Each row is a point on a landscape with many valleys, with its height.
A ball rolls from a point to the lowest of its 3 nearest points, and stops where none of them is lower. Distance is the straight distance between rows; heights are no part of it.
<40> height 485: [ 22  -9  11   5  -1  16  16 -10  17 -10]
<635> height 518: [-12  26  -4 -25  -1 -36 -27  -8 -14  15]
<311> height 299: [-20   5  -8   5  11   3 -10  21 -28  10]
<849> height 104: [ 19  33  -5 -27 -21 -22  -2  -7  26  -9]
<588> height 194: [  1   4  17   3  -2  31 -15  22 -32  12]
<72> height 357: [-12  26  -3 -23  -5 -16 -22  -3  -9  11]
<690> height 112: [  2   5 -14  -7 -10 -20  -5  -8  20  -3]
<26> height 393: [ 13  -1  24   7  -2  30   5  -4 -12   0]
<703> height 202: [-20  18 -10  -9   6 -25 -16   4 -17  12]
<263> height 510: [ 20   4  19  -3  -2  20  15  -5  11 -11]
<161> height 86: [ 25  29 -10 -24 -18 -15   8  -2  35 -19]
<209> height 85: [  1 -33   2  29  13   8   4  12 -31   3]
<636> height 522: [ 25   8  12 -11  -2  12  16  -9  23 -16]
<683> height 102: [ 11  18   1 -16 -12   0   4  -7  18  -5]
<694> height 176: [  1  24   2 -24 -13 -10 -10  -2  12   5]
<7> height 402: [ -6  14  12   1   4  20 -17  11 -27  11]
<723> height 338: [ 7 -1 10  2 -4 16  0 -5  6 -2]
<60> height 605: [ -7   0   5  10   6  18 -12  18 -29   8]
<427> height 417: [-18 -16 -11  13   9  -5   2   3   3   2]
<752> height 149: [-12  10 -19 -14  -1 -38 -16  -5  11   5]
<425> height 217: [-16   2 -16  -4   3 -19  -8   3   2   8]
<742> height 717: [ 15 -36  14  15   0   5  26 -14   2  -9]
<654> height 483: [ -9  25  10 -12  -2  13 -16   6 -16  13]
<201> height 228: [-25  -1 -11   7   9  -4  -6  12 -17   9]
<522> height 215: [-22  -1 -18  -7  11 -25 -10   2  -8  10]
<403> height 397: [ 21 -16  26  10  -1  27  10   1 -18   0]
<315> height 243: [  2  -5  15  12   6  25  -8  19 -33   4]
<163> height 413: [-12 -10 -17  11   3  -9   2  -4  20   0]
<248> height 620: [-1 17  5 -9 -6 13 -7  1 -2  8]
<646> height 396: [-8 -5 -8  3 -1 -2  3 -5 18 -3]
<830> height 117: [ -5  -3 -27 -11  -4 -27  -4  -1  30  -2]
<214> height 471: [-24  15 -17 -17  14 -52 -21  -2 -18  13]
<583> height 519: [ 29  -4  28  -1   0  24  25 -10   2 -12]
<150> height 216: [-23  -2 -14   5   8 -16  -6   3  -2   4]
<132> height 618: [  3 -19  13  22   6  19   2  11 -22   3]
<220> height 696: [-18 -14  -9  20  17   5  -2  21 -27   2]
<206> height 472: [ -6 -18  -4  14   5   6   6  -2   2  -3]
<671> height 244: [ -5 -27  -2  28  17  11  -1  14 -27   2]
<135> height 91: [ 10   7 -14  -5  -8  -9   4  -8  28 -12]
<432> height 687: [-5 12  0 -3 -3 -3 -5 -1 13  4]
<616> height 562: [ 13 -15   6   9  -2   6  17  -8  17 -11]
<664> height 825: [-11 -12   0  18  13  16  -9  22 -28   6]
<525> height 198: [10 12  8 -4 -6 13  5 -7 15 -5]
<137> height 395: [ -1 -15  -3  11   2  -2   7  -6  19  -8]
<542> height 318: [-17  13   1  -6   7   3 -15  17 -26  16]
<226> height 606: [ 18 -32  21  19  -6  12  24  -9  -9  -6]
<687> height 428: [-16   0  -2   7   7   7  -9  10 -17  12]
<217> height 212: [-23   8 -17  -6  10 -26 -16   9 -18  15]
<398> height 159: [ -7  19  -7 -17  -8 -21 -11  -6   7   5]
<56> height 426: [ 13 -31  22  15  -3  21  13  -5 -16  -2]
<110> height 175: [-23  11  -6  -8   9  -9 -16   9 -24  14]
<254> height 547: [  7 -33   3  26   6   8  15 -10  -6  -3]
<216> height 675: [-9  5 -4 -3  1  0 -7  0 -1  5]
<825> height 481: [ 15 -25  12  14   3  18  13  -3 -10  -7]
<380> height 192: [ 9  5  1 -7 -7  5  8 -7 22 -9]
<617> height 298: [  4  -7  -2   6   0  -2  10 -10  28  -9]
<715> height 535: [ 30 -19  23   4  -4  19  29 -16  -2 -14]
<606> height 385: [10  2 15  0 -2 19  4 -4 -1 -1]
<737> height 219: [-28  -2 -19   1  16 -14 -10  11 -19   8]
<817> height 492: [  2 -27   3  16   5   4  16  -8   9  -6]
<169> height 119: [ 14  29   1 -24 -15  -9  -1  -3  22  -2]
<21> height 513: [-3 -7  1  4 -1 13  1 -4  8 -2]
<84> height 650: [ 18 -24  14  13   1  10  23 -13   8 -14]
<647> height 638: [  0  -4   9  11   1  18  -1   5 -11   2]
<298> height 173: [  4 -11 -13   1  -4  -9  13  -9  33 -12]
<75> height 111: [ 11  25  -8 -22 -17 -21  -4  -5  24  -8]
<502> height 433: [ 16 -13  16   6   0  14  12  -4   3  -6]
<591> height 627: [-10 -13  -4  12  11   9  -1   4 -12   4]
<527> height 132: [ 22  18  -4 -20 -12  -2  10  -5  30 -16]
<331> height 138: [  7   1 -27  -3 -13 -28   8  -6  35 -13]
<707> height 108: [ 18  23 -17 -18 -20 -21   7  -8  33 -17]
<744> height 274: [-16  22   2 -15   1  -5 -18   5 -26  15]
<85> height 566: [ -1 -20   5  17   7  16   2   3 -10  -1]
<299> height 124: [ -5  17 -14 -17 -13 -27  -9  -4  20   0]
<77> height 686: [-13  14  -3  -6   4  -3 -12   2  -6  11]

For each start below, name the point where the ball stops.
<75>: <161>
<432>: <135>
<664>: <209>
<248>: <110>
<591>: <110>
<220>: <209>
<427>: <110>
